Points on a hilly landscape, in no order, each with its height.
A ball rolls from a point to the lowest of its 2 nearest points, and stops where none of them is lower. Distance is the straight distance between rows; heights are no part of it.
veson (h 252): [-61  25   5  -1  19  -9   7  33  -9  24 -14  29 -13 -17  21 -29  34  -4
  -4  41  -3 -20  -3  25  -4  21 -34  -3  -9  24   0   6 -19 -23  -6  16
  24  58  -7   2   9  16  13  -1 -29]
Sezis (h 435): [-48  17  12 -15   2  17   5  -1   0  -9  20  -8   1  24  14 -26 -29 -49
  15  12   1  46   9  18  17  11 -57 -26  26   4  -5   7 -56  15   7 -13
   9  28 -10 -40  -8 -19  -4 -25   1]
nud (h 679): [ 14  66 -29 -21  -3  -6 -20 -28  17 -37  11  11  36 -27   3  23 -45   1
  18 -17   1  21  38 -26 -12 -26  -3 -15  38   2   2   4 -27   1 -46  11
  -1  -2  30 -28 -23 -16  20 -42  -8]
kimo (h 219): [-41   2 -21 -17  -4  -5  31  -3  27 -19  -3  27 -31  -6  17   5   6   5
  -4  31  -1  16   8 -35 -41 -29 -34  12   7  -7  29  17  27  46  -4  -8
  11  32  51  10  25  11  36 -14  48]
bebu (h 249): [ 30  14  31  18   6 -45 -31   2  29 -31  10 -15   7 -64 -15  24 -11  -3
   7  -1 -16  -2 -20   4  13   8  23  14  42 -12  -6 -30 -34 -31 -24   0
  12  34 -20 -12   9  11 -23 -26  10]
Firum (h 593): [-26  -9 -14   8 -22  52  43  -4 -11  12   4 -23 -18  47  13  16 -31   0
  -7  -4  22  35 -23  -4 -20 -19   2 -14  16  28  -2  41  -4  53  -3 -31
  10 -24  43 -47 -39  -9  37 -53  15]
Letin (h 297): [-38 -35 -17  -5  29  49 -55 -24 -45 -32  -6  72  37  -3  32 -19 -18  12
  10  -1   6  11 -13 -48 -14 -28  -6 -39  22  25 -25   1  19  25  -1  -5
 -20   5  34 -43 -19  26  20  28  35]
Zud (h 355): [-71  -1   3  -5  24  11  -2   1  16 -50  11  49  -5 -45  27   3 -19 -46
   1  19   3  13   5  14   7  -6 -20   8  27 -56 -11 -35 -20 -17  23 -29
  17  43  13 -13  39 -20  -5  20  25]
Zifas (h 395): [-56   1  19 -17  20  13  15  -8  27  -3  20   7  -7 -32 -23  21 -34 -54
 -34  -2  15  30 -27  28  21  16  17   5  10 -49 -30  -6  -7 -32 -11 -35
  22  45  -3 -11   9 -36 -30 -27  12]
Ter (h 585): [ -6  -7   1   1 -39  14  27   7  19  33  -4  -3 -25  21 -13   5  19  25
 -41  -4  13   0 -12  22 -10  -3 -23  -1 -16 -25  40  20  -5  -4  22 -19
  16 -14  26   9 -13 -17  20 -30  -3]
tabo (h 636): [ 35  31  12 -14 -12 -21   4 -17  33  19  20 -54 -33  -2 -20  35 -36 -33
  19  -8  32  40 -22   6   2  -8  10   6  43  -5 -13  31 -12  35 -13 -11
  -3  -8  -1 -37   7   0  12 -70  17]
sugig (h 412): [-54  24  35 -25  -3   7  19   4  18  25   3  -4 -12 -23 -22  -2 -26 -49
 -23   4  -2  24 -19  36  13  32 -15  -2  26 -17  -9  19 -10  -1 -24 -10
  19  49 -24  -4 -13  -8 -13 -29 -34]
luv (h 158): [ 27   9 -19  -2  14 -45  29  11  14   9  17 -27 -21  37   7  13  21  -9
  -9  38 -14  26  20  -9  15 -16  -7  21 -48   2  35  11  10  44  25 -14
 -20 -12 -12  45  53   0  11  45  24]
tobim (h 491): [ 23 -59  -3  30  45  24 -32   6 -26 -51  -4   4   6  29  27  -3  34  14
  74  28  11  20 -23 -23  36 -12  14  25   3  -2 -22 -43 -13  12  24 -17
 -22 -20 -18 -18  24  14 -25  61  57]
Vudil (h 660): [-18  13  16  12  33 -48  -5  17  49  24  12 -13  44 -49  47   7 -10 -13
  57  -7 -14 -26  -8  23  27  14   6  14  64 -22 -11  20 -74 -24 -30  32
  16  -2 -18 -68  -9  26   5 -24 -78]
gotal (h 145): [ 15 -14  24  26  24 -59  24  31  21  36   1 -10 -38 -22 -17  17  35   8
 -32  31   2 -21 -16  31  23  10  26  11 -16 -33  16 -31 -23 -13  19  16
  -7   8 -16  10  28  13 -20  20 -16]
nus (h 316): [ 59 -42  17  38 -10 -56   1  32  49  10  -5 -43 -45   1 -44  24  26  -2
 -22  30   5 -29  -6  23  16  20   3  -6   3 -10   2 -26 -18 -43  37  -1
   2  12 -33 -24   5  47 -27 -52   8]
fubi (h 607): [-51 -30  -9  -4  -7  53 -16 -37 -31  11 -10   6 -12   4 -13  -4 -16   4
  -7  -5 -14   9 -29 -35   4 -10  19 -11 -11  26 -35  27  33  20 -13 -36
  -2  24  28 -15 -29  11   4 -17  40]
mulur (h 696): [ 10  23   0 -22 -20  -2 -36  -2   0 -44   7  25  64 -42 -27 -11  -4  -4
 -11 -29   3 -29  12 -45 -11 -22  31  16  -5 -32  14 -39  49 -14 -23 -17
 -12 -16   8  41  41 -18 -30  39  -6]
vezab (h 182): [ 21 -24  27  28  48 -57  24  13  29  -7   9  24 -22 -38  22  15  38  10
   1  49   2  -9 -15  23  24  13   9  20   4 -42  11 -46 -35   8   4  14
  -1  31 -12   7  55  19  -9  41  -2]
vuku (h 167): [ 42  22   0  -3 -52 -34 -10   9  14   8  -6 -27   0 -37 -45  -7  25  15
 -27 -37 -11 -58  22   2  -5  20   0   1 -10   2  19 -29  27 -42  -4  27
 -17 -24 -14  33 -22  11 -39  -4 -57]
gonor (h 683): [-17  27  -8 -20 -18   9 -18 -22  22 -47   0  36  39 -28   0  10 -29   5
  -3  -4   0  32  18 -16 -17 -26 -26 -16  17  -3  23  10   1  11 -31  -6
  -2  17  10   8  -6 -17  17 -13  20]
ris (h 523): [  8   9 -12   9  12 -21   0  -7   8  -6  10 -32 -17  -6 -13   9 -14 -17
 -17   1   5   0   1 -13  16 -26  27  38 -19 -25  -6 -29  19   1  14 -20
   9  -1   8  45  26 -30 -17  24  19]
Pifuz (h 674): [ 26  33  -4 -24   7  -1 -48 -13  -1 -55   3  19  64  -5  14   7 -25   4
  45  -6  10  27   9  -7   0 -11 -15 -10  64  17   3   2 -55   9 -42  19
 -21  -6  -9 -43 -14   2   3 -38   3]
nobo (h 707): [ -6   9  13 -54  27   3 -21 -21 -19 -44   7  45  42  -3  39 -20 -46   9
   9  11 -19 -36  26 -54 -12 -48   7   3 -18  21   7 -18  31  17 -11  30
 -13 -24   6  46  43  13 -22  70 -17]
zudu (h 228): [-25   5 -25 -76  21  23  34  -7   7   8  -5  42   0  31  33 -38 -16  31
   8   6 -12 -19  47 -63 -50 -34 -12 -10 -49  29  34  21  65  27   0  27
   4  11  26  45  18  -1  17  34   3]
Gosib (h 112): [ 11  13  11  24  19 -44  27  25  -8  45   0 -23 -32 -22 -16  28  27  10
 -11  -8   3 -49  -6  22   6  -7  28  13 -15 -14 -11 -23  -1  -4  10  17
  25 -19  13  24  14 -10   5  28 -48]
sunas (h 132): [ 15  29  16  21  -3 -32  34  31  29  81  -9  -4 -42 -40  -5  43  27   5
 -43 -13 -16 -68  13  40   5   6  11   7 -10 -48 -16 -14  20 -32  -1  24
  23 -32   7  -4  -4 -21  -4  -2 -79]
sim (h 271): [-38   6  17  11   4 -15  23  32  10  15   2  -1 -23  11  15 -13  28  -1
  -9  23   3  11 -18  43   9  22 -45   0  11   9  12  31 -50   3  11   6
  12  39 -22 -20   8  24  21 -29  -2]
Gozag (h 143): [ 19  14  32  12   7 -15   3  21  21  66  -6 -12 -31 -24  -2  33  -7   1
 -45 -10   5 -31  -3  56  21  24  -1 -13  17 -46 -18   2 -23 -34  19   4
  17 -45   8 -30   3 -12  -2 -29 -63]
mipe (h 376): [-83 -17  12 -18  23   5 -11   8  26   5  12  31  20 -38   6   7 -17 -45
 -22   5   8  10  -5  54  36  15  -3   2  34 -75 -16 -10 -37 -36   9 -36
  24  34   2 -34  20 -23 -23  -6 -15]
Zugig (h 173): [ 37 -20 -17   0 -23 -18 -11 -36  -7  27  -8 -17 -13  24 -22 -36  22  16
 -28 -48 -38 -14   0 -40 -17  14  10  -9 -44  41  -1  17  73   7   3  40
 -43 -17 -32  47  -6  26  -8  12 -19]
Nos (h 445): [ -9 -29  23  11  24  18 -19  21 -29 -25  -2  14  10  22   5  11  49 -24
  27  21  25  37 -10  46  51  26 -43  15 -13 -21 -13 -26 -68 -28  24 -10
  -2  16 -40 -19  18   1 -29  37  28]
goruk (h 702): [ 26  24  -6 -43  -7 -14 -13 -20  -4 -35   3  15  47 -18  11  -6 -16  30
  20  -8  -7 -54  29 -57 -14 -38  44  16  -9  -8  26 -23  48  13 -19  13
 -23 -31  21  42  39  18  -9  32  -2]
debir (h 164): [-68   1  14 -23 -10  51  45  32 -15  49  -4  29  -7 -15  10 -30  10   7
 -30  13 -19 -25 -12  25   6  22 -10 -10  -8 -31   8   6   7 -27 -15   0
  45  22   8 -14 -59 -53  14  -8 -70]
fava (h 141): [ 16  14  32 -21 -19  12  14   5  10  36  -1  -3   5   7 -28 -17 -36  13
 -32 -14 -12  10  -6  33  11  60 -25 -20  21 -19  -6  25 -12 -28 -26   7
   8 -39 -26 -28 -55 -33  -5 -47 -81]
buvaf (h 390): [ 73   7 -18  20 -55  -7 -20 -23  21  -6  -1 -58   0  23 -60  20  -2 -12
 -35 -36  11  48   9  22  18  22 -12  13  -7 -11   1   1   6 -11  17  -7
 -16  -8 -54   1  -6 -16 -38 -42  16]
Gugu (h 208): [ 32  53 -18  20   2 -22   8 -15  11   0  14 -19   6  14   7  14 -21  -8
  11 -31 -23 -17  44 -20   3  -9  13  24 -34  14   1 -19  41  -2  -9   4
  -5 -58  11  71  -5 -22  -4  63 -46]
mesuk (h 670): [ 23  28  -6  -7  20  15 -33 -21 -26 -14 -10   6  57   3  27  -8 -14  12
  49 -23  10   8  -4   4 -10   6  -7 -30  58  48 -14   9 -59 -20 -51  41
 -12  -3   1 -23 -42  19  18 -39 -26]
Mufiz (h 284): [ 53 -28  20  38 -10 -30 -23  20  12 -25  -4  -9   2 -17 -31  16  18  -4
   1  11  14 -12 -18   6   3  25  28   7   9   3   2 -18 -34 -31  11   5
  -9  15 -43 -18   4  44 -28 -22  22]
nup (h 190): [-45   3 -26 -16  11  15  60  -2   9  21 -14  -7 -49 -12  15   0  34  -1
   7  15  -1  -4  -8 -36 -39 -28 -27  25 -22  23   3  25  32  43 -11   2
  23  42  25  20  13  16  28 -18  19]
tif (h 425): [ -2 -26   5  20   2  26 -31  -3 -33 -20   0  12   2  35  -9  -9  28   1
   2  17  10  25  -8  31  21   7  -8   1 -28   6   8 -15 -18   2  31 -10
  -8  15 -22  18  -2   1 -18  25  42]
vala (h 144): [ 41  -8 -15   5 -49 -10  -6 -19  15  20 -10 -16  -9 -31 -36 -46  34  31
 -29 -52 -24 -27  26 -26 -40  34  -1  -5 -22  17  20  -3  69 -17  -6  41
 -26 -27 -21  44 -21  12 -27  -1 -38]
nidis (h 189): [-39  11 -26 -61 -22  53  18  -3  30 -17   8  38  36 -12  -3 -25 -10  18
  -7  -3 -20  21  59 -33  -6  -3 -34 -29  -6 -24  33  23  26 -29 -18   8
  40  31   7  32 -32 -54  28 -11 -35]
pemu (h 477): [ 48 -40  -3  23  -4  11 -40 -20 -42  -7  -2  -5  14  30 -33  -9  -4  15
  -5   2  17 -34 -41 -23   3   1  59  -3 -19  -3  -5 -20  18   1  24  -7
 -43   1 -16   4  16  41 -27  10  60]
lipep (h 629): [ -4  25   5  19  -1 -14  28 -17   3  23  -1 -53 -45  -1 -16  35 -39 -30
  -1 -30  13  38 -30  26  -4  -9  20   3  22  -3 -43  16  -7  22  -5 -18
  34 -20   2 -14 -10 -23  10 -36 -13]
fugo (h 599): [-50   2 -13 -15   5  53  15  -9 -20 -11 -11 -11 -25   2   7   4 -56 -11
   8   6  12  45 -10 -26 -11 -27  -6 -21   8  43 -18  22  13  64 -16 -17
   2  23  28 -30 -28  12  27 -25  28]
saz (h 119): [ 27   8 -33  28  18 -30  59  24  -5  37   6 -48 -44  49   0  22   5 -22
   4  15 -29  21  -2  -8 -10 -31  10  31 -41  24  -9  19  44  35  27 -20
 -14 -40   7  38  36 -12  34  37  17]
nubad (h 260): [ 11 -12   5   7   3  16 -28 -18 -62  40  -2   1  23  36  20  -7  -1  23
   3 -25   5 -44 -39 -30   1 -13  46 -29  -8  31 -34   2  21  12   9   8
  -6 -39  22  -2 -23  15  24  40 -10]
teba (h 279): [-22 -35   4   3  26  35 -40 -27 -61  -5 -13  43  28  35  41 -13   5  27
  29  -7   1 -14 -12 -53   4 -27  18 -26   4  47 -32  10   1  14   5   3
 -18 -19   8 -17  -6  34  24  49  16]
fofik (h 615): [-63 -23   8  -1   4  41  22  -9 -24  17   3  -3 -33  -1 -10  -3 -20   1
 -18  -2   5  10 -35   9 -12 -15  29  -1 -13  -7 -24   8  12   2   2 -60
  29   9  32 -24 -40 -29  -2 -20  21]
teb (h 217): [ 31  47  -5  11  -8 -48 -29   4  13 -32  -2  -9  -3 -65 -11  22  -2 -17
   7 -12 -21  18   0  -5   8   8  -5  23  27  28  -3 -14 -21 -10 -47  28
  -3  21 -19  27  -6   4 -26 -19  -5]
Mogev (h 247): [  6  -2   1  37  -1  36  -1 -12 -45  19   6  -8  17  23  13  12 -24  13
  17 -37  -5 -35  -6 -11 -14 -30  49 -24   5  30 -33   3  13  -3  -5 -13
  18 -45  36  -1 -45 -31  29  22 -26]
zul (h 710): [ 16  -4   9 -32  18   6 -24 -30 -31 -20  -9  16  19  44  51 -21 -41  31
   1   9  -5 -40  27 -65   3 -26   3 -16 -35  32   4  15  37  21  -9  27
 -25 -33  -6  19  39  23   9  59   7]
dibim (h 358): [ 84   0  -1  30 -45 -43   8  14  16  43   5 -37 -26  -6 -44  21  28   4
 -29  -1  13 -38  18  40  41  21  -5 -11  -9 -51   3 -31 -21 -37  55  11
 -17 -36 -22  -4  18 -10 -24 -19 -26]
zogi (h 556): [ 37 -41  -7  13 -29 -43   5  10  22   5  -1 -39 -28  12 -49 -18  18   9
 -38 -13  10 -12  -1  -9 -13  -1  28  20 -36 -12  29 -20  56   0  30  21
 -43  -3 -16  30  37  21 -29  -8  30]
Fot (h 188): [ 39  51   0   2 -38 -55 -28  10  25   2  -3 -27   9 -70 -37  22  11 -15
 -13 -24 -22 -27  13  -1   5  28   2   8   7  13  -8 -21 -15 -48 -26  32
  -8  11 -26  30 -26  28 -41 -15 -46]
tobo (h 664): [ 11  30  27   1  -8 -43  -8  18  37  14  -4  -8  55 -36  33  11   7  16
  38 -22   9 -45  15  25  20   0  15  -3  52 -20   0   5 -71 -54 -11  15
   4 -22   0 -49 -23  17  20 -33 -72]
riba (h 218): [-17  10  -7 -14  10  44   8 -14 -26  27  -5  19  15   1  -2 -35  -1  26
   2  -7  -9 -19  -6  -1 -13  -1 -12 -30  -5  30  -1  15  -5 -22 -16  19
  23  14  19  25 -38  -2  28  -5 -33]
vugos (h 622): [-38  -3  -7  29   8  21  41 -10 -21  27   1 -45 -71  14 -10  18 -20 -27
 -22 -11   2  34 -35  14  -8 -12   6  14 -10   8 -38  18  -4  14   6 -54
  39   7   5   5  -8 -22   7 -12  17]
tibep (h 655): [-43   7  10  -4  38 -14  -1  14  15  -5  15  15  20 -20  35 -20   9  -1
  44  -2  -7 -10 -11  19   4   2  -5   3  49  -8 -14  14 -63  -4 -41  20
   8  22   3 -68  -9  13  30 -49 -31]
tibi (h 643): [-16  15  30 -15   4 -31   8  -6  35   4  16 -22 -11 -29 -18  40 -26  -3
   6  -6  27   6 -24   6 -15 -22  26  10  65 -10 -14  31 -19  22 -31 -12
   3  12  16 -61  -2  16  27 -68   7]
zumov (h 715): [ 63  -3 -14 -21  10 -12 -26  -7 -18 -14 -24 -17  32  52  44 -11 -39  16
   2  15 -23 -24  42 -37  22  -9  20   4 -43  49   2   6  32  33  -7  23
 -74 -54  -3  -8  55  20  21  55  45]
tezof (h 336): [-65 -17  -6 -13  12  50 -21  -3 -14 -77  12  67  23 -41   9 -15 -11 -31
   8  17 -14  20  15   3 -17  -9  -7  -9  21 -24 -12 -34   9  -4  13 -43
  15  40   7  -7  16 -22 -11  42  44]
denin (h 210): [  2  14 -32 -57  -5   4  38  -3  23   8  -6   0  -3  34  15 -31   4  14
 -19 -12 -19   8  56 -22 -33 -14 -18  10 -63   3  40  20  71  28  -4  18
  -3 -22   7  78  14 -23   4  30 -31]
nabef (h 404): [-43 -46   1   1  25  30  -1  10 -27 -37  -2  38  -6  38  29 -26  48   7
  33  28  16  16  -9  10   3   2 -18  -9 -16   2  11  -1 -12  21  50 -33
 -22   8   5 -27  12  28  -9  22  57]
tirip (h 416): [ 55  -7 -30  10 -39  13 -31 -10  11 -28 -11 -35   2  25 -40  29   4 -16
 -17   4  32  37   4   2  18   6  -1  31 -21 -10   8 -16   4  10   7 -10
 -18  17 -28  -6   9   8 -13 -19  68]
nuru (h 503): [ 32 -50  -1  26  42  14 -51 -21 -56 -23   8  10  14  22  28  -3  -7   8
  19  15  15  -4 -38 -42  21 -23  61   5  -1   6 -31 -32   4  12  18 -15
 -30 -24   3 -10  15  26 -28  52  52]
mamug (h 233): [-40  -7  25  -7  15  21  13  17 -34  50 -12  31   4  -1   1 -50  28  18
  -5   7 -15 -48 -27  27  -9  15 -18 -11  -9  23   3   5   7 -27   5  31
  19  32 -17  20 -33  18   2   9 -31]
teg (h 464): [  8 -28   2  38  32   6 -28   7 -22 -50 -19  12  -3  17  35   5  58   2
  62  25  -6  44   5  15  42  10 -48  31   0  -3 -19 -24 -59   5  28   1
  -4 -10 -38 -10  18   5 -13  59  36]
vuf (h 196): [  7  -7   6  -8  43 -59  34  21  13 -13  16  10 -15   1  21  10  34   5
  18  55  -3   7  12  14  28  -3 -14  11 -16 -27  36 -15 -22  26  27  13
 -23  -2 -16  42  64  14  -4  45   0]
nek (h 689): [ 12  30   9 -14 -33 -14 -33  -9   7 -46   0  29  71 -36 -30  10  -4  13
 -16 -30   3 -12   9  -9  -9  -9  13  -4  29 -27  11 -13   4 -29 -20  -7
   1  21   9  11  10  -7  -7 -14  19]
rokud (h 495): [ 20   9  -6  51  18  -3 -15  -9 -26  -7   9 -14  10  20  12  31 -10  -8
  42   9   3   9   5 -15  20 -22  18   9  18  13  -9 -29 -39  -3   3 -22
  13 -31   6  15  -3 -18   8  46  15]
Boti (h 424): [-63  29  13 -34   4  20  40  10  17  22  24 -10 -13  -3  10 -44 -48 -45
  14  19   2  45  -6   9 -21  21 -53 -24  29  13  -8  22 -11  20 -22   0
  19  57 -21 -30 -19  -1   6 -37 -28]
Zil (h 590): [-35   1 -16 -17 -29  47  47  -2  -6  46  -7   0 -22  32   9  -2 -12  33
 -15  -7   6  -3 -10   1 -33 -14 -27 -14   0  -6  10  45   7  19  -1 -18
  28 -21  56 -23 -39 -23  43 -52  -7]
zekur (h 371): [ 94   5 -26  47 -56 -38  -5   5  -1  19  -2 -54 -27   8 -55   6   7  -9
 -23 -18   3   4  22  21  31  32 -11  14 -18 -11   0 -29  -6 -19  30  11
 -19 -33 -37  12 -15 -14 -28 -10 -19]
Vuri (h 293): [-26 -30  26   6  -5  -9   9  27  18  -7  -7  12 -26 -13 -14   6  19  -8
 -15  37  12   8 -40  39 -33  33  -9  -5  14  16  15  29 -26   4  -2 -16
  -2  47 -13 -29   9  54   6 -46  35]
Vom (h 204): [-24  25 -18 -32  -8  52  24  -2  -3   9  -2   7   3  10  16 -33 -10  17
   0  -6 -13  25  40 -23 -26   3 -52 -38 -10  29  12  31  18  -5 -19   5
  28  36  13  24 -46 -32  29 -23 -19]
Fibin (h 482): [ 15   0 -13  35  37 -26 -12   8  -9 -32  -5   5   7   4  55  22  16 -13
  71  24  -2  29  37 -13  38 -10 -19  13  26   8   5 -25 -54  16   9  -9
   7 -19 -15  -7   4 -14   8  69  26]
zuvip (h 540): [ -3 -17   5   9  -3 -22  -1  -9   8  -4  -7 -13 -27 -13 -54 -15  20   7
 -30  -6   7 -15 -20  -5 -13  -4  34  24 -36 -10   2 -22  39 -11  19   0
   0  23  -7  43  10  13 -26   1  18]
Nikel (h 720): [ 72 -11 -16 -14 -18 -11 -15 -12 -10 -18 -11  -1  44  71  22  -1  17  41
  19  32  11  -9  37 -22  14 -10  13  -3 -32  23  46   4  19  45   8  14
 -54 -42   8 -21  36  21  11  22  43]
rer (h 325): [  3 -42  10  13  -1  13 -10   6  -4 -34  -2   9 -26  -8 -28  19   2  -7
  -9  11  26  41 -55  13 -17  21 -10  19  -8  29   2  15  -4  29  -2 -17
 -13  43 -15  -5   8  43 -13 -36  75]
nep (h 667): [ 34  38  10   0 -16 -19 -22   6  -3  -1   1   3  62  -6  18   5   8  20
  41 -32  15 -20   3   9  -8  12   3 -15  42  25  10   8 -56 -48 -31  20
  -7 -26   3 -15 -38   4   9 -30 -48]
natur (h 317): [-80 -35   5 -21  14  70 -29 -22 -36 -46   1  68  27 -12  13 -39   1 -17
  14  -5 -28  11  -7 -21 -30   1   1 -35  14  19 -23   4   5 -12   6 -17
   0  32  15 -28  -5  -6  -8  21  34]
Zovo (h 130): [ 25  29  37 -12  -5 -12  11  16  25  72   6  -1  -9   2  -6   7 -24  -5
 -37   3   0 -18  -3  68  22  53 -38 -42  44 -31 -16  38 -37 -16   0  22
  11 -47 -14 -36 -19 -28  -3 -39 -85]
mos (h 507): [ 33   7   7  26  32 -33 -12  -3 -10  -4  10 -17   4  -4  19  14   7   7
  37   6 -10 -18  -9 -15   3 -20  52  22  -7   7  -6 -25   1  15  -8   1
   7 -18  19  30  22   6  -3  43   5]
Suz (h 234): [  1  19 -26  36   6  20  29   3 -40  32   4   2  -4  20  15  16 -21 -13
  22 -25  -8 -29  13  13 -21 -20  17  -3 -25  36 -51  -3  36   9  -3  12
  45 -35  27  47 -33 -49  14  56 -33]
pelel (h 152): [-31   2  39 -16 -17  16  -1  24   2  39 -12  10  17  -9 -17 -18 -14  10
 -33 -10  -8 -26 -19  49   3  13  -3  -9  18 -19   2  21  -4 -49 -24   1
  29  -8  -6 -31 -61 -28   3 -31 -83]
mukud (h 649): [-17 -15  14   6   8 -21 -12   4  21 -15   0  -5  20 -27  15   1  -3  26
  30  -2   9   0 -33  10 -12 -11  29  -3  56 -10   2  12 -49  15 -23  -5
   4   5   5 -88 -15   9  17 -63   1]
lotu (h 191): [  5  33 -21 -23  18 -10  16 -11  13  -3  -4  -8  -3   3   7 -13  17  -9
  -8 -32 -24   0  66 -18   0  -2  -1  23 -49  23   2  -7  78  15 -28  21
  -5 -23  -3  86   0 -19 -12  60 -41]
giliz (h 176): [-73  -2   1 -50 -12  56  34  15  -8  13   3  48  32 -11   8 -42  -8   8
 -12   5 -22 -16  31   0   2  -5 -13 -23  -8 -29  19  14  12 -29 -14   7
  50  40  31  -4 -27 -60  30 -10 -40]
dugad (h 243): [-32  -2 -27 -62   3  -5  38   2  21  -6 -10  44 -10  40  38  -8   3  43
   6  31  -3 -24  25 -34 -42 -34 -15  -3 -20  -7  49  24  30  43  -6  23
   4  -2  50  15  36  23  12   3  18]
gime (h 446): [-70   2  20  12  25  18  17   6 -25  16  10 -17 -12  13  31  -4 -10 -24
  22  -2   4   9  -7  36  25  -1 -17 -10  26 -17 -23   3 -55 -12  15 -28
  25   9  10 -38 -19 -23  12  -6 -31]
Gemi (h 571): [ 39 -38 -17  16 -47   1  16   9  38  19   2 -35 -35  23 -57  -8  34  12
 -57 -20  28  23  -4   7 -18  12  -8  26 -32 -29  50   2  44  -5  36  -3
 -33 -19  -2  19  15  -1  -5 -31  29]
nofez (h 221): [ 19  19  -5  31   2  14   9  -1 -28  10  -5 -21  -2  28  -2  13 -38 -20
  17 -21 -12  -7  29  -7   4  -2   9   5 -22  21 -21 -28  27 -17  -4 -13
  13 -72  12  62 -23 -51  -2  86 -21]
mor (h 357): [-30 -30  -2  -6  -3  39 -16  -2 -17 -55  -4  26  10   8 -10  15   1 -44
   3  22  28  62 -30  29 -17  24 -18  -8  -2   1   1   9 -11  27   9 -29
 -13  41  -6 -37  15  17 -21 -25  75]
faro (h 155): [  0  -2 -31  -5  29 -16  57  -8  -5  37 -12 -30 -45  16  17   7  26  -5
   5  -4 -19  -7  -7 -14 -35 -28   9  38 -50  40   1  27  61  47   3  14
  18  -3  11  46  20  11  25  21  -4]
nipu (h 447): [ 78 -27 -27  32 -38   8 -38  -4 -13 -35  -9 -27  21   8 -39   7   6  13
  -8   8  43 -13   2 -22  -2  21  50  18  -5 -27   2 -26   9   7  22 -16
 -26  22 -24 -12  22  24 -29 -21  83]
sigog (h 209): [ 31 -22   8   8 -44  11 -57 -26 -12  -1 -16   3  10  -4 -43 -48   9   7
 -30 -43 -30  10 -11 -43   2  46  -5 -32 -26  33   3  18  46 -30   1  43
 -26  12 -40  46 -26  29 -11  18   9]
Kek (h 579): [ 38 -12 -18  21 -49   9   6   2   2  13  -5 -17 -13  47 -18  -9  24  29
 -37 -11   8  16 -16  -3  -7   3  -3  10 -35   0  41  20  49   8  22 -13
 -24 -40  17   7  -6 -21  19 -32  19]
fod (h 341): [ 70   0   2  19 -19 -61  -4  13  60  38   3 -44 -31 -33 -31  58  24 -11
 -30   5  -7  -6  22  30  34  30   1  -2   7 -22   6  -7 -34 -36  31  11
  -7  -9 -17  -8  27  19 -25 -31   5]
gudag (h 384): [-37 -34 -14   7  15  45 -28   7 -10 -71   8  45 -20   6  38   1  13 -18
  32  40  22  49  -1   6 -12   4 -43 -10   1  13  -8  -4 -10  23  42 -29
 -21  30   4 -33  27   6  -3  28  77]

Where does a ball stop that starts at each point below?
mesuk -> Zovo
sugig -> lotu
zul -> Zovo
nipu -> vala
vugos -> Zovo
teba -> lotu
zuvip -> Zovo

Call two points neighbours if one is among the 2 nearest of the other. Go from one point of each pair to the other, from neighbour to neighbour, staying as low as possible. Name the highest point that can't be avoided.
vala and saz -> nuru
lotu and Zovo -> dugad
Gosib and Zovo -> Gozag
Gosib and saz -> vuf

For each start below, name every point that the ball comes to, in order.
Sezis -> Boti > sugig > Zifas > mipe > Zud > tezof > natur > Letin > teba > nubad > Mogev > Suz > nofez > Gugu > lotu
Nikel -> zul > nobo > goruk > mulur > nek > gonor > nud > Pifuz > mesuk > nep > tobo > Vudil > tibep > mukud > tibi > tabo > lipep > vugos > fofik > fubi > fugo > Firum > Zil > Ter > Kek > Gemi > zogi > zuvip > ris > mos > rokud > Fibin > teg > Nos > tif > nabef > gudag > mor > rer > Vuri > sim > veson > mamug > riba > Vom > nidis > giliz > debir > pelel > fava > Zovo
nuru -> pemu > nipu > tirip > buvaf > zekur > dibim > fod > nus > Mufiz > bebu > teb > Fot > vuku > vala
tobim -> teg > Nos > tif > nabef > gudag > mor > rer > Vuri > sim > veson > mamug > riba > Vom > nidis > giliz > debir > pelel > fava > Zovo
zumov -> zul > nobo > goruk > mulur > nek > gonor > nud > Pifuz > mesuk > nep > tobo > Vudil > tibep > mukud > tibi > tabo > lipep > vugos > fofik > fubi > fugo > Firum > Zil > Ter > Kek > Gemi > zogi > zuvip > ris > mos > rokud > Fibin > teg > Nos > tif > nabef > gudag > mor > rer > Vuri > sim > veson > mamug > riba > Vom > nidis > giliz > debir > pelel > fava > Zovo
